Each row is a point on a tangle of strands that fork and nearly touch. The rows are in no order.
Points whose rows are less than 51.5 apart are linked; no others are. Some points are linked to none.
gizov: [  2 -10   9  -5   1   9  -2   6  11  -6  -6  13  15  -5 -19  26   7   2
 -15  -6  18  -6  -2   0 -17  -4   8   3  -4  -2  12 -12 -12  -6  10   8
  -5 -11   2   2   1  -6]
nena: [ -2   3  -4  15  18   0  -7   0 -21  -8   8  -6 -13 -14  10 -11   7   8
   2  -7   1 -12 -22  -8  -5  -7  -6   6  -7  -1  -9  24   5  15  -8 -12
   0  11  -4  -2   8  -3]
bagi: [ 11   9  -2   3  -8  13 -24  -5   6   9 -19 -14  14  17   6   5  25   2
   6   2   2 -11   4   1  -9  12   6  -7  10  -6  13 -33   5  -8   2  -7
   6  -1  -6   5  10   1]
nuzi: [ -8  -5 -18   5   6   0  12   0  -2   3   9 -20  -5  -9  -4 -11  10   8
  11 -16  -4  -8  -3 -15   2 -14   2   1  -8  -7  11   2  21   8   8 -12
   6  27  -2 -12   9  -8]
kug: [  5  -5   2   9   5  11   3   4  -9 -20  16  -6   9   3   6  16   0   0
 -16   2  25 -16   0  -5  11 -11   7  -4  -1   0  -2  -2 -21  -7  -6  -1
   3 -13  -4   8   4   1]
gilug: [ 10   8   7   7 -12  16  -8  -6  -7 -15  -6 -17  16  21  -6  14  19   8
 -11  -1  17 -13  11  -3  -2  -4  10   6  15 -10   9 -15  -1   8   1  -3
  14 -13 -13  21   4   7]
fiv: [  3  11   0  -8  -5   0   1  -8   4   9  -5  15   7   9  -2  11  18   0
 -11   3   7   5   0  10 -10  11  -3  10   7   9   4 -13  -4  -7  -2   0
  -5  -8  -3  11  10  -2]
Doket: [ -5  -4   0  -2  -7   3  12  -8  -5  -2   4  11 -10  -6   6   6  -9  -8
  -9  -6   9  -5  -2  -1  12  -1   1  12  10   6  -6  21   2  -6  -2   7
 -17  -4   7   9  10  -2]
gigu: [  1  16   4   1   7   5  -1   5  -5   9  -7  -1   5  -1  -2   1  19  14
  -2   0 -16   5   4   4 -13   9 -17   7   3  -3  14  -8   6   0 -15  -8
  20   1   0  -3   9  -4]
vuku: [ -1  -5  -4   4   8  -5   7   2   6  -5   5 -19  -8  -5  27 -27  -7 -15
   7  -1   2   1  -4  -9  19 -11   2  -9  -8   8  -9   6   2   2   9 -10
   9  12  14   7  -3 -19]
Vuf: [  3   4 -14   8  24  -1   6   0  -1 -11  11  -7  15  -5 -10 -17 -12   4
  10  -2 -24   2   1 -10   0   2  -3   0   3 -14   2  11  23  16  -9  -3
  -1   6 -16 -14  -3   3]
bukot: [ -4  -6 -10 -11 -11  -4   5  -4   2   1   8   3   0  16   0  -8  -1 -12
  16   4 -15 -11  19  -6  12   6   2  -4 -12  -3   2   6  32   0   3  -3
  -9  11   5  -5  -5  -1]
mok: [-12  -4  -5 -10 -29   0   1  -2   3  11  -7  25   3  -6  -5   2   4   2
   4 -13   2  14   5   0  -4  -4   4   0  -1   6  10   4  18  -4  17   7
 -19  -5   7   8  18  10]
bagu: [  5  14   0  12   9 -25 -17 -10  -7  12  13   2   3  -5   4  -2  -3  12
  -4   3 -13  10 -10  -3 -14  18   1   6  -5  -4 -13  19  -8  16  -3   9
  -8  13  -6 -19 -12 -11]
nen: [ 13  -7  15 -10  10  12  -5   2   8   0  -8  -9  21  -4 -11   6   7   2
   2 -13  10   3   2   3  -4   1  -1  -1   4  -3   7 -30 -12   3   8 -11
   9  -5   5  -4   2  -2]
sil: [ -7   6   3   3   0   0   2  -5   3  -3   4  20   3   5 -12   2  -9   7
 -12  13 -16   1   2   7 -13   9  -9  19  13  -5   4  14  15   6 -20  -1
 -16  -8  -7  -9   2  16]
fikir: [  5   7  -2   7  15 -15 -10   0  -9  12   8   4  -5   3   8  -5   7   6
  -2   8 -13  10   1   8  -9  20 -14  -1   2   3 -10   7  -5  12 -11   2
  -4   1 -11 -13 -16  -9]
veke: [ 13   0   3   0  12   1  -6   5   5  10  -3  -4   8   7  16  -1   6  -9
   7  -4  19   4  -3   8   6   4   1 -13   6  17 -11 -24 -23  -2   1 -10
   7  -3   2  -1  -5  -5]
dek: [  6  -2   8 -10   2  -9   3  11  10  11  -7   8   4   8 -11   2 -11  -4
   4   7  -5  13   3  10  -3  10  -6 -15  -8   8  -6 -16 -19  -3   6   7
  -9   4  -1 -18 -28   1]
veg: [ -9  -4  -8  -2 -29   4  13   0   1  -4   2  23   1   3  17  10 -10  -2
   6   3   8   3   7  -6  19  -4   8  -7  15  12  -8  -1  15 -13  15   4
 -22 -21  -8  16   6   6]
Lene: [ 11 -12  -1   5   3  -1  -4   3  22  -7  11 -12   5 -10   9  -3 -10 -16
  -9   3  10  -6   0  -5  20 -11   9 -16 -10   5  -4  -6 -15 -17   7  12
  12 -23  -1  19   2   1]
rez: [  4 -13   3   0   0 -14 -11 -13   5   5   2 -10 -21  -9   4 -16 -20 -14
   6  16  -9  10 -11  -7   9 -10   8 -10  -7  -8 -16  14 -10  -1   0  16
  22   8  12  -4  -4 -11]
beku: [  1   2   7   8   3   2 -11   8 -20   3  -8  -8   1  -4  -1  10  16   7
  21   4  -6   0   0   6 -12   8  -7   1  -5   1  -9 -24   8  12  -6 -34
  12  -1 -16   7   5  13]
Roziz: [  0 -20   7  -7  -5  14  -4   8   8  -9  -6   3  16  -7 -18  10   0  -7
  -5 -10   9  -4  11  -6   1  -5   9  -5  -8  -8  15 -16   9  -9  16   9
   5  -6   7   0   4   1]
Duv: [ 13   5  -4   6   1  -1  -5  -7  -3   4  -1   1  10   8  17  10  21  -2
 -12   2  24  -5  11  -3   7   8   9 -12 -10   5  13  -9  -4 -13  10   5
  -1  -5   0  17   8 -10]
lolan: [ -1  -3  -6  -3   4   4  -6  -2  -8  -9   5  -8   0  13  16 -18  -4  -9
  17  -2 -18  -6   9  -5  15  -4   1 -12 -16  -1   0  -5  24   5   8  -5
   3  19   5  -5   2   4]
botom: [ -1  -4  -2  -1  15  -7  -2   6  -7   1   7 -12  -7 -19   7  -8 -12  -7
  13  -3  -6   6  -7  -2   7 -15  -5 -15 -28  -6  -6  -3   0   8  10   5
  14  15  12 -12  -2 -12]
Rane: [  4  10   2   7  18 -11  -2   4 -11   4   1  -6  -3 -17  -1   0  -2   8
   5  -9  -8   2 -14   0  -6  -1 -16  -5 -14  -8  -9  -4 -10  16   7  -7
   8  15   6 -14  -4  -8]
Zik: [  3  -5   3   3  15   5  11  -2  -6  -4   6   1  -3  -3  -8  -5  -5   2
  -9  -8  -1   1  -2   4   1   5  -9   5   8  -6  -3   5  -7   8  -8  -3
  -3   6   6 -11   0   7]
Zare: [  3   1   0   7   8  -4   7 -13  11   7  -1   2 -23  -8   2 -28 -28  -7
   1  -1   6  -4 -21  -6  11  -7   2   5  16   2   2  23  -2   7  -1  15
  -4  14   7  -6 -12 -15]
zezer: [-17 -18  -5  -9 -25   7  11  -2   1  -9   4  13   0   2 -11  17 -11   5
   9  -1   0  -9  15  -7   3  -2   6  11   1  -4  -4  13  15  -8   5   0
 -10   3   2   2  10   8]
sisig: [  9  -7  11   6   9 -15 -17   4   5   9   0 -18 -11  -6  17  -2  -5 -11
   6  17   5  14 -12   9   5  -9   2 -14 -12   0 -19 -12 -23  -3   4  10
  17  -6   3  -2  -6  -6]
Dulat: [ -8  24   6   0 -22  -4  -7  -6   5  10 -12  17   3  10  -8   6  11   7
 -12  12 -15  -5   3   9 -21   8   1  15   1  -5  16  -7  17  -7 -16   3
   1  -2   4  -5  11  12]
pemab: [  4  -2   6   8  10   4   6   7  10  -8   5  -9  -8  -5  15 -12 -15 -15
  -7  -6  11   0  -1  -2  21 -12   3 -11   1   2  -4  -4 -20 -10  -1   1
  11  -9  11   5  -1   2]
Kav: [ -3  -5  -7  -4  -2  -2   8  -2  -5   1   2  23  -9   9  -5  -4  -6  -1
  -2  15  -1  10  11  10  -1  10  -1 -10   2   8  -2  15   8  -4  -2  10
 -24  -8  -3  -1 -19   8]
sepe: [ -2   5   3   0 -12  -1  -8  -4   6  -9   3  17   8   2   2  19  -3  -4
  -9  12  25  -4 -11   2  -3  -6  18   3  -9  12   0   8 -25 -11   7  17
 -11 -13  -1   7   2   1]
vaga: [ 13  -2   6  -1  -3  13  -8  -1   3 -11  -1  -8  23  17  -8  18  18   2
  -4   3  18 -17   0  -5 -10   0  13  -7  13  -2   9 -29  -3   3   4  -6
   9 -12 -13  11  -8  -4]
ronur: [-10  -3   3   0  -2  -6   2   5  -1   3  -4  19  -7   3 -12  13 -20   9
  -7  15   3   0  -2  10 -13   3   7   4   0   8  -9   9 -25   1  -9   7
 -18   1   0 -14 -15  14]
Kib: [  1  10  -4  -5 -11  -1 -22  -1   5  18 -19  -3  10   7 -11  16  16  17
  -4   5 -12  -5   7  -1 -24   8  -8   8  -2 -11  17 -28  -1  -3 -10  -2
   5   9  -2  -6   7   4]
Zovok: [ -8   6   4   8 -21  -3  -5  -2   9   1  -8  14  -7   4   4  22 -12  -6
  -8  13  21   1 -18   8   9 -13  12  -3   8  15  -3  21 -32  -9   1  24
 -20 -21  -4  10   4   2]
zirid: [  8   1   2  -2  -2   5   4  -1   9  -7   2  15  19  14  -6  21  12  -3
  -6   4  23  -6  -7   0  -1   3   9  -4  21   9  13 -18 -13 -10   2  -2
  -9 -15 -14  18 -11  -3]
Tiza: [ 14   8  -3   4   2   6 -20   1  -3   4 -10  -5  12  10  15   3  27   1
   6   4  15 -12   7  -5  -2  11  10 -19  -6   5   9 -29   1  -6   9  -9
   4  -2  -5   8   5  -8]
Sud: [  0   3   3  -6  -7  -5 -13  -4   9   2   2   6   7   7   0  23  -3  -3
 -11   9  21 -11 -10   8  -9  -6  11  10  -8  10 -10  -8 -34  -4  -5   7
  -5   1  -3  -4   3  -3]
radev: [ -8  10  13   3 -18  14   8 -10   0  -2  -3   5   2  -1  -3  -7   0  -1
  -8   0 -16   6   3   3   1  -1  -3  19  19  -6  14   1  35  -7 -12   7
   7  -9  -6  12  14   6]
mimuz: [  6   6   8  -4 -13  17   1  -4  -2  -7 -12 -26   8   8  -4 -14  14  -4
  -4 -14  -1   4  20 -10  13  -5   2   3  12 -11  13  -7  20   2   5  -3
  21 -12  -1  21   1   7]
nagi: [ -3   0   0  -4   0  -3   0  -1  -4   0   5  13  -1  19  -9  11  -8  11
  -6  21   0  -7   3  11 -17   9  -2   5   4   3 -13  -4 -11   4 -13  -4
 -14   8 -11 -12 -14  17]
Zol: [ 10   9  10  -4   6   9   8   1   2  -7  -6  -1   4  17  -4 -18   5  -8
  -2   2 -10  12   4  14   9  11 -10   0  20   0   3 -11   9   0  -7 -11
   7 -11  -3  -2  -8  11]
Memal: [  3   3   4   1   6   6  15   2   4  -2  -1  11  -8   7   6 -18  -2 -11
  -7  -9  -8  14  10   9  17   7  -6   0  23   6   7   0  17  -6  -2  -6
  -6 -12  -1  12  -3  10]
Muv: [ 10  -8   5 -13   8   0   3   8   9   6 -11   6  13  -2 -19  10   2   1
  -3  -4   3   9   1   8 -11  13 -11  -4  -2  -3   4 -24 -18  -2   2  -3
  -7   0   4  -8 -13  -3]
piviz: [ -1  28  -2  13  10  -2 -10  14 -11   8 -10  -5   5  -6   1  -5  13  10
  11   5 -33   2  -1  -7 -11   7 -14  -8  -6  -2  18  -6  17   3 -10  -5
  18   3  -8 -16   3 -10]
timul: [ -5  -3   2  -4   0   4   7  -6  -2  -3   2   4   7  -7 -17   6  -2   6
  -9 -14  -3  -1   3  -2  -8   4  -5  14  -5 -10  11   3   2   3   0   2
   2  13  12  -7  14   4]
Vob: [-12  -6  -2 -13 -26  10  -1   6  12 -12   1  20   8   2   4   3 -16  -2
  11   6   8   5  10  -2   7  -8   9 -14  -1   4  -1   6   6 -17  16  11
 -14 -16   0   4  -2  13]
taveg: [ -1  -9   6  -9  -3  -8  -8   9  13   4  -2   8  -3  -4 -10  -2 -17  -2
   5  16  -4  15   3   7  -5   3   6 -16 -19   9  -8  -3 -21 -10   4  19
  -2  -7   1 -13 -19  11]
mog: [  7 -14   2  -1  18   7  10  14  -8 -10   7  -3  -5   8   0   2  -6   0
   0  15   7   2   8   7   5  -4   4 -20  -9  -1  -7 -12 -16  -8  -7   4
  -2  -4   0  -6 -21   8]
Bif: [ -1 -13  -3  -5  -4   5  21   3  -7  -7   3 -18  -2  -3  -1  -3   9  -5
  -9 -21   9  -7  13 -12  10  -8   0   9   8 -11   5  10  11  -2  -1 -14
   9  -1   6  15   9  -7]
binu: [  6   5 -13   8  26 -13  -5   5  -8   4   7  -1  -5   1   9 -19   2  -7
   1   1 -15  15   0   1   7  14 -13  -6  -3  -3   0  13  10  13  -7   3
  -2  -2  -5  -8 -20 -13]
Narog: [  7   5  -1   0  17 -10  -1  12 -17   0   1  -7   4  -5  -4   9   3   9
  10  -6 -22   7   4   1  -4   4 -14 -15 -19 -11   3 -18   2  16   5  -7
   3   7  -1 -14  -7   1]
koli: [ -3   8   8  -1 -17  15  11  -7   2   1   0 -17  -1   1   2 -14  12   2
  -3 -11 -10   0  14 -12  14  -9   3  18  18  -6  14   1  31  -5   0  -3
  19   1  -8  16  11   3]
Suker: [ -2  11  -6  -4  -5 -17  -5  -3  -7   6   6  14   3   0 -10   6  -2  10
 -10   4 -13   5  11  -1 -18  18  -2  -1 -17  -4   3   6   5   7  -1   3
  -8  10   4 -12  -7  10]
delot: [ -3  -8  -2  -6 -14   5  23   1  -3  -8   2  -4  -5  -9   3  11  -2  -7
 -13 -17  14  -5   3 -11  20  -6   1  18  15   0   3   9   2 -10   2  -4
  -8 -12   4  18  14  -7]
sapi: [  1 -18  -7  11   5   6   4  -3   7  -2  12  -8 -16  -2  14  -5 -28  -7
   4  15   1 -12   7   4  21  -8  11 -10  -5   7 -18  15 -10  -9 -12  13
   6  -4   4  -1  -7   7]
Suvom: [  3  10   9   0  -7  13  -2  -3  -8 -10  -4  -6   4  20  -7  10  16  11
 -16   7   5  -7   9   8 -10   0  -1  19  15  -7   4  -8   2   1 -14  -5
  14  -9  -9  11  12   7]
nimak: [  0  -4 -16   9  26  -2  15  -1   9  -5   9  -6   2 -11 -10 -17 -30   2
   6  -9 -10  -3  -7  -8   7  -3  -3   1  13  -9   1  15   6  16  -8   0
 -14   9  -4 -15 -15  -3]
vilu: [-13 -16 -10  -4 -17  -1  10  12  30   7  -2   3 -18  -6   6   1 -21  -6
  22   1   0  -1   0   0  21 -13  -1  -7   6   7 -14  18  -6 -16   6  14
  -6 -19   8  14   0  -2]
pes: [-10  -2 -16  -5  -6 -19   7 -14  -6  12   8  10  -9 -13  -8   0  -8  -5
   3   0  -3  -2  -4  -9  -7   5   1  13   0  -3   0  33  14   9  -3  10
 -16   7  12   0  -1 -17]
giz: [  7  -4  -1  -1   0  12   2  -3 -12 -14   4  -2   3  14   6  -4   9  -3
  -6  -1   4  -6  13   0   6   7   0  -6  -3  -8  -1  -8  14  -4   4  -6
   5  -2  -3   4   7  11]
zug: [-12  -7   6  -3  -9  10   5   7   6 -12  -6  20   3   4 -16  17 -15   8
  -5   2   9   0  -4  12  -6  -3  -1   7   7   1  -4   9 -21  -6   0   5
 -17  -5   3  -5   1  18]
kameb: [ -1   7  10  16   7  -2 -15   3 -14   7  -3  -3  -1 -12   8   4  12   9
  24  -4  -6  -4  -8   7  -6   4  -4  -5 -15   7 -10 -21   7   9   8 -21
   5  16  -8  -3   9  11]
dimi: [ -3   8   3  -4 -13   4   3   0   7 -13 -11  20  15  18 -14  21  18   5
  -3   9  15  -4  -6   1 -22  -1   6   0  16  -9  13 -16   4 -10   8   7
 -15 -17 -15  23  -5   3]
pila: [  5   7  -6  -5   6   7  18  -6   5  -4   5 -14 -13 -13  15 -28   1  -2
 -11 -18  10  -1 -16  -9  10 -10  -6   3  10   3   6  13   3   3   9 -15
   3   9   6   6   4  -9]
tunem: [  5  -6   9   3  -8 -22  -9  -5 -10  12   2   0 -14  10  10   7  -6   1
  -8  20   4  14  -8   8  -8   9   9   0   1   1 -19   9 -22   4  -4   6
  -1   8  -1 -22 -21 -13]
Vogu: [ -2 -13  -1  -6  -7   7  -1   6  18 -11   5   7   4  -2   2   0 -15 -13
   5   6   6   4   6   0  15  -5  11 -16 -13  12  -3  -2  -5 -23  12  19
  -1 -18  -5  10  -6   6]
todo: [  3 -10  12  -6  -1 -13 -15   0  10  17   9  -7  -1  -8  -2   6  -8  -1
   0  18   2  14  -6   9  -8  -4   7  -9 -20  -2 -18 -10 -28  -6   2  15
  10  -4   2 -11 -13   1]
fosa: [-11   2   4   2 -19   2   6  -4   1  -1  -3  21   3  -1 -10  -1  -6   1
  -3   9 -22   6   2   5 -10   2 -10  13  14  -5  10   9  34   3 -13   6
  -7 -18  -5   4   8  12]
pafas: [ -6  -8   7  -2 -14 -14  -5   0   8  12 -13  13 -19  -8  -3  -3 -21 -11
   4  12   8  19 -12   6   0   0   4  -8   2   3  -4  23 -17 -11   5  24
  -1 -11  14  -1  -4  -3]
kiro: [ -2   1   5   5  10   3  -6  14 -23  -3  -8 -11   3  -4  -4   9  20  11
   4  -4  -1   1  -4   3 -14  -3  -9  11   3  -2  -4  -6  -9  12 -14 -30
  15  -7  -7   5  10   3]
dovat: [ -4  -2 -15  -3  11 -17   5  -8  -1   4  13   5   2  -6  -7  -8 -15  -5
   6  -3 -13   2   4 -10   0  10   5  -1 -10  -4  -3  21  11  12   4  10
  -7  12   6 -14 -10 -12]
Gudi: [  9   8   7   3  10  12   9   2   1  -4  -8  -9   4  16   4 -14  11  -2
  -4 -14   6   9   7   4   8   4  -2  -3  27   4   0 -10 -10   1  -4 -26
  11 -13  -3   3  -3  10]
keset: [  0  -2   4   4  -4  -5  -9 -14 -14  -1   6   0  -5   3  18   6   2  -2
 -13   7  11  -8  -1   0   0   0  12   5 -13   6 -16  16 -10  -1   1  11
   1  12   7  -3  10  -3]
nipa: [ -3   1  -2  -8 -17   5   0   2  -3  -8 -12  20   8  13 -17  14  11   5
  -7   6   6   0   6  -1 -20   5   3  -2  -4 -12  13  -7   8 -12   6   5
 -13  -5  -3   9  -1  15]
Bezoz: [ -7   0 -15   0   3  -2  20  -5  18   3  19 -14  -8  -2   1 -18   0  -3
  15 -10  -4 -10  -7  -9  12 -10   4   2  -8   6   3   7  18   5  14  -8
  -1  25   5 -10  -1 -22]
lenam: [  0  -7   2   3 -12  -7 -13   1  15   5  -6   4 -14   0  -9   6 -14  -5
   2  14  11   6 -13   6  -1  -7  14 -13   0   7  -2  19 -32 -20   1  29
  -2 -23  -2  10  -1   8]
kel: [  2  -1  -7  -8   5  -9 -12  11 -13   9   3  -2  -1   2   9  16   6   8
  -5   2   6  -3  -5  10 -16   1 -12  10  -3   7 -14 -16 -22   9 -10 -15
   0   8  -9  -2   2  -4]
Bogu: [  9   4   5  -9  11   4   0   2  -6  -6  -9 -10  13   5 -13  -7   1   0
   6  -9 -22  10   2   1   1   4 -12  -6  -3 -10  13 -20  12  12   7  -8
  11   9   2  -9   0   8]
nake: [-14  -4  -5 -11 -24 -10  -7  -2  -2   8  -6  21   0 -15  -2   6  -3   0
   0   0  17  15   2   3  -8  -3  11  -2 -14   6   5  18  -1  -4  14  17
 -13  -3  17   5   8  -3]
puv: [ -5 -14 -10  -7   1  -5  17  -1   1   0  11   4  -3  -1  -1  -5  -8 -11
   5  -1  -4  -2  13  -3  12   5  -2  -4  -8   1  -3   9  12  -2   3   2
  -5   7  12  -3  -6  -9]
kad: [ -2  19 -11   6  15  -7  -5  12  -8  -2   7  -6  13  -4  -8  -8  -3   7
   4  -1 -33  -1   4  -9  -9   4 -10  -3  -7 -12  13   4  27  10 -12   2
  11   5 -11 -17   4  -1]
numak: [  4   0   8  14   3  11 -14  -1 -10  -3  -7 -15   6  -3   8  12  20   7
  -3 -16  17 -17  -3  -5  -2 -10   9   2  -5   1   5 -14  -9   0   3 -13
  11   7   0   6  24   1]
Rem: [ -5  -6   0  -3 -14  10  17   1   6 -10  -1  11  -6   7   4  -2 -10  -8
   4 -11  -2   8  11  -3  27   2   1   1  25   5  -5  -2  23  -8   9  -2
 -10 -15  -5  16   0  10]
Rupa: [  1  18 -12   5  10 -22 -11  -4  -8   4  14   2   9  -8  -6   2 -11  13
  -5  -2 -23  -1   5 -10 -15  14   6  -1 -15  -8  -1  18   8  17  -2   8
  -9  12  -6 -18  -4  -4]
kun: [ -9   1 -11  -5   1  -6  22  -6  13   7  12   8   2  -6 -16 -12  -1  -7
  12  -8 -21   5   0  -7   4  -1  -7  10  10   2  10  13  37   2  -2  -3
 -15  -2  -6  -2   2 -13]
kedul: [ 11   9   4   8  17  -6  -3   0 -15  10  -4  -7 -15  -1  17 -13  16  -2
  -6  -1  11   2 -10   3   1   8 -10   1  10   9  -9  13 -14   5  -7  -8
   6   0   5   6  -1 -13]
Relok: [  6  -1   8   3  10   6   7   3   8   2   2   4  -2   3   2  -2  -7  -6
  -4  -8  18   3  -4   9   8  -1   2  -2   8   7  -4  -8 -23  -5  -2   1
   2  -1   9  -3  -1   2]
subi: [  2 -11  -5   3 -11  -2   2  -6  -2  -4  12  -5   2  -2  17   6  -7  -9
  -6   8  14 -15  12  -6  14  -6  13  -5 -18   5  -8   8  -4 -14   3  12
   4   2   9   9  11  -6]
suz: [  2  -7  14  -8   4  16   2  -2  13  -9  -1  -7  14 -12  -4  -7  -1  -6
   2 -19   3   2   3  -3  10 -10   4   1  -3  -6  10 -15   2  -7  15   1
  12   5   8  -3   7   1]
ferin: [-14 -12  -5  -6   0  -7  27   7  19   0   5   1 -11  -3 -10  -5  -9 -16
  21  -5  -8   2   0  -1  18  -5  -6   2   1   2  -4  16   8  -1   5  -5
 -14   0  18   1  -8 -20]
Sireg: [  2  -2   3  -2  -5   5 -12   0  -2 -11  -1   5  17  19  -8  27  15   8
 -10   9  16 -21   1  -5 -23  -9  19  -1  -4  -9   5 -27  -4  -5   2   0
   0   2 -11   5  -2   5]
Vofo: [ -1   6   2   1   8  10   3  -3  -9   0  -6 -12   0 -11  -4  -5  21  15
  -7 -18  -4   0  -7  -2 -10  -3  -8  12   1  -6  18   0   0   2  -5  -7
  12  13   1  -1  18  -1]
delu: [  7   9  14   2   1  15   4  -6  -1 -11 -10 -20  16   6   4 -11  15   2
  -5 -21   5   7  10  -9  12  -7   5  -4  16  -1   3  -6  -5   1  11 -22
  18 -20  -5  12   2   5]
tova: [-11 -16  -3   2  -6   1  21   7  27   1   1   0 -23  -8   3   0 -20  -7
  18  -5  -5 -11  -5  -8  25 -10   1   5  15   4 -15  19   2 -10   0   2
  -9  -2  16   5  -8 -11]
fadak: [ -3  10   4   1  -7   0  -1 -22  -7   1   4  10  -9   3  14   8  -1  -6
 -21   4   9  -6  -4  10   3   0  10  16  -1  11  -8  27  -5   2  -5   9
 -21   0   2   6  15  -2]
fot: [  2 -16   0  -5  16   0   7  13 -11  -9   8  -9  -1 -10   2   1  -5  -6
   3   2   1   1   5   2   9 -12  -7 -13 -21 -12  -5  -8  -5   6  -3  -1
   6   2  13  -7  -8   4]
Rize: [  2  -7   1   3   1  -6  -2 -11   7   0   6 -17 -16 -10  20 -23 -17 -11
   1  10   2  -6 -16 -12  18 -18   4  -7  -4   2 -18  11  -7  -5   6   8
  19  11   9   7   5 -17]
gupep: [  8   9   7   5   7   8   6 -10   1   0   4  -8 -20  -9  17 -23 -10  -3
  -7  -7  12  -8 -22  -5   9  -9   0   7  13   7  -5  20 -10   4  -1   1
  -3  14   4  -6   2  -7]
Kar: [  8  12   6   1   6   5 -15   4  -9   1 -24 -22   9  -2  -9  -7  18   6
  23  -9 -26   6   1  -3  -1   2 -10 -10  -9  -9  22 -30  10   8   7 -14
  10   9  -1  -8   4   7]
sep: [ -9  -7   1  -2 -18  12   3  -7  -6  -6  -2   4   3   5 -17  12   4   3
 -10 -13   3  -5  17  -3  -1  -6   3  20   6 -12  12   4  15  -5   2   6
   0   6   0   8  16  10]
sito: [  3   5  -8   3   6 -14 -13  12 -10  14   9  -2   0   1   2  10  10  14
   0   4 -16   0   1   9 -19  11 -24   3  -4   4 -13 -14  -9  15 -12 -14
   1   7 -12  -8 -10  -9]
vidof: [ -9   5  -1 -15 -18  -9  -2   9   0  -3  -7  25   4  -3 -17  14   0  17
  -6   9   1   7   6   1 -22  10   2  -2 -17  -2   8   2  -4   1   8   3
 -16   2   2   1 -11  14]
gisem: [  7   7   2  -4  -5   8 -22   2   2  12 -23 -18  12   6  -6   1  19  11
  16   0 -13  -3   3  -1 -15  13 -11  -4   1 -11  13 -40   5   3   0 -10
   9   6  -5  -6   6   6]
Pamem: [ -2  15   7  -6 -20   3 -10  -3  13   9 -21  -4  12  13 -16   9  13   6
  -5  13  -7  -1   1   8 -24  12  -7  11   8 -12  18 -24  11  -4 -12   6
   8  -4   1   3   3   8]
gab: [ -7 -10  -7  -6   7   4  19   2  -5 -10  10 -16   1   1  -6 -16   5  -3
   8 -14 -10  -2  12 -12   9  -7  -4   6   5 -10   5   4  24  11  -1 -15
  11   8   1   0   3  -8]
tes: [ 10  -3   8   2  19  -6  -9  14  -4   7 -11 -13  -7   0  16  -8   2  -8
   9   3   8  15  -5   8   8  -2  -4 -17 -11   9 -14 -17 -23   3   4  -7
   9  -1   5  -3 -17 -10]
Gil: [ -1  -3   5  -3  -2 -10   1 -11   6  10  -1   5 -18  -9   2 -14 -20 -14
   0   3   2  11 -12  -2   5  -1   2  -1   4   1  -5  21  -8  -2   6  19
   5   9  16  -6  -8 -17]
Vatek: [-12   4  -5  -6 -11 -17  -3 -14  -7  13   0  13 -11 -13  -3   2  -1  -1
  -6  -6   2   6   2  -1 -11   6   9  14 -14   3   8  23   6   2   6  15
 -12  15  15  -3   7  -5]
sor: [ -2   2   1  14   9   0 -13  -2 -24  -1   7  -3  -7  -3  15   1  14   8
  -3  -1   2 -11  -1   1  -3   0  -2   3 -15   3 -15  10  -2   7  -2  -4
   3  15   0  -2  13   0]
nuz: [-15 -15  -5  -2 -15   6  15  -5   4  -3   6  13  -8  -9   2  13 -14   4
   8  -9  -4  -8  -1  -3   8  -4   2  18  17   4 -13  27  14   0  -5  -2
 -25  -2   3   2   5   1]
Kefi: [  4   6   1   4  14   1  -1  10 -17   1  -2  -7  -5   2   9  -4  22   2
  -8  -4   6  -2  -4   5  -4   3 -14   6  11   3  -3   8 -13   7 -20 -25
   7 -11  -1   7   8  -2]
mokiz: [ -5 -21 -11   5  -8   6   1   1  23   2   1  -6 -21  -4   3   0 -28  -5
  10   6  -7  -7   3   7  15  -8  10  -9   0  11 -12  19 -12 -19  -5  19
   3 -14   1  10  -3  15]
Topan: [  1   1 -13 -15  -2  -4 -13  -4   0   0  -2   3   9  16   7  23   4   3
  -7   5  17 -10  -7   8 -13  -4  -1  17   0  10  -9 -20 -21   4 -10  -4
  -2   7 -14   3   7  -1]
nedol: [  3  15  -6  16  24  -9  -2   7 -16   1   3 -10 -12 -25   0 -10   6  10
   6  -9  -8  -1 -30  -7 -12  -1  -9  -2  -9   0  -2   9  -1  21   6 -12
   4   9  -8  -7  -4  -8]
sos: [ -1   8  -2  -4   3  -1   2   4   0   9   0  13   0  18  -7   1   3   4
  -9  22  -9   2   4  12 -17  20 -15   8  15   3  -2  -4   2   2 -23  -3
 -10  -5 -13  -5 -13  11]
fulo: [ -1  11 -10  11  25   9   6  -2   5  -6   9 -10  -1  -8  12 -37   3   6
   2  -9  -8   6 -17  -6   3  -2  -7   4  10   2   6  17  12  11  -9 -12
   1   2 -17  -8  -6  -4]
peke: [ -5   5  -1  13  13  -1  -9   1 -15  -3   1  -6  -4 -10  11 -12   8   3
  20  -8  -9  -2  -3  -3   4  -7   1 -10 -22   6   0  -7  21  10  13 -11
   6  20  -7  -6   6   9]

A fork is a point with three links, a tip a point with one. Leave the first point through the second and follow the links. Name the first fork or tip that comes.
suz; nen | Relok
Zol; Gudi | zug
fikir; sito | Gil

A fork is a point with three links. Follow the links from the first point to the second and name the forks in between, in order.
sapi; gupep | puv, dovat, Rupa, fikir, Gil
nedol; Lene | keset, Doket, timul, Relok
dovat; kedul | puv
sito; sapi | fikir, Rupa, dovat, puv
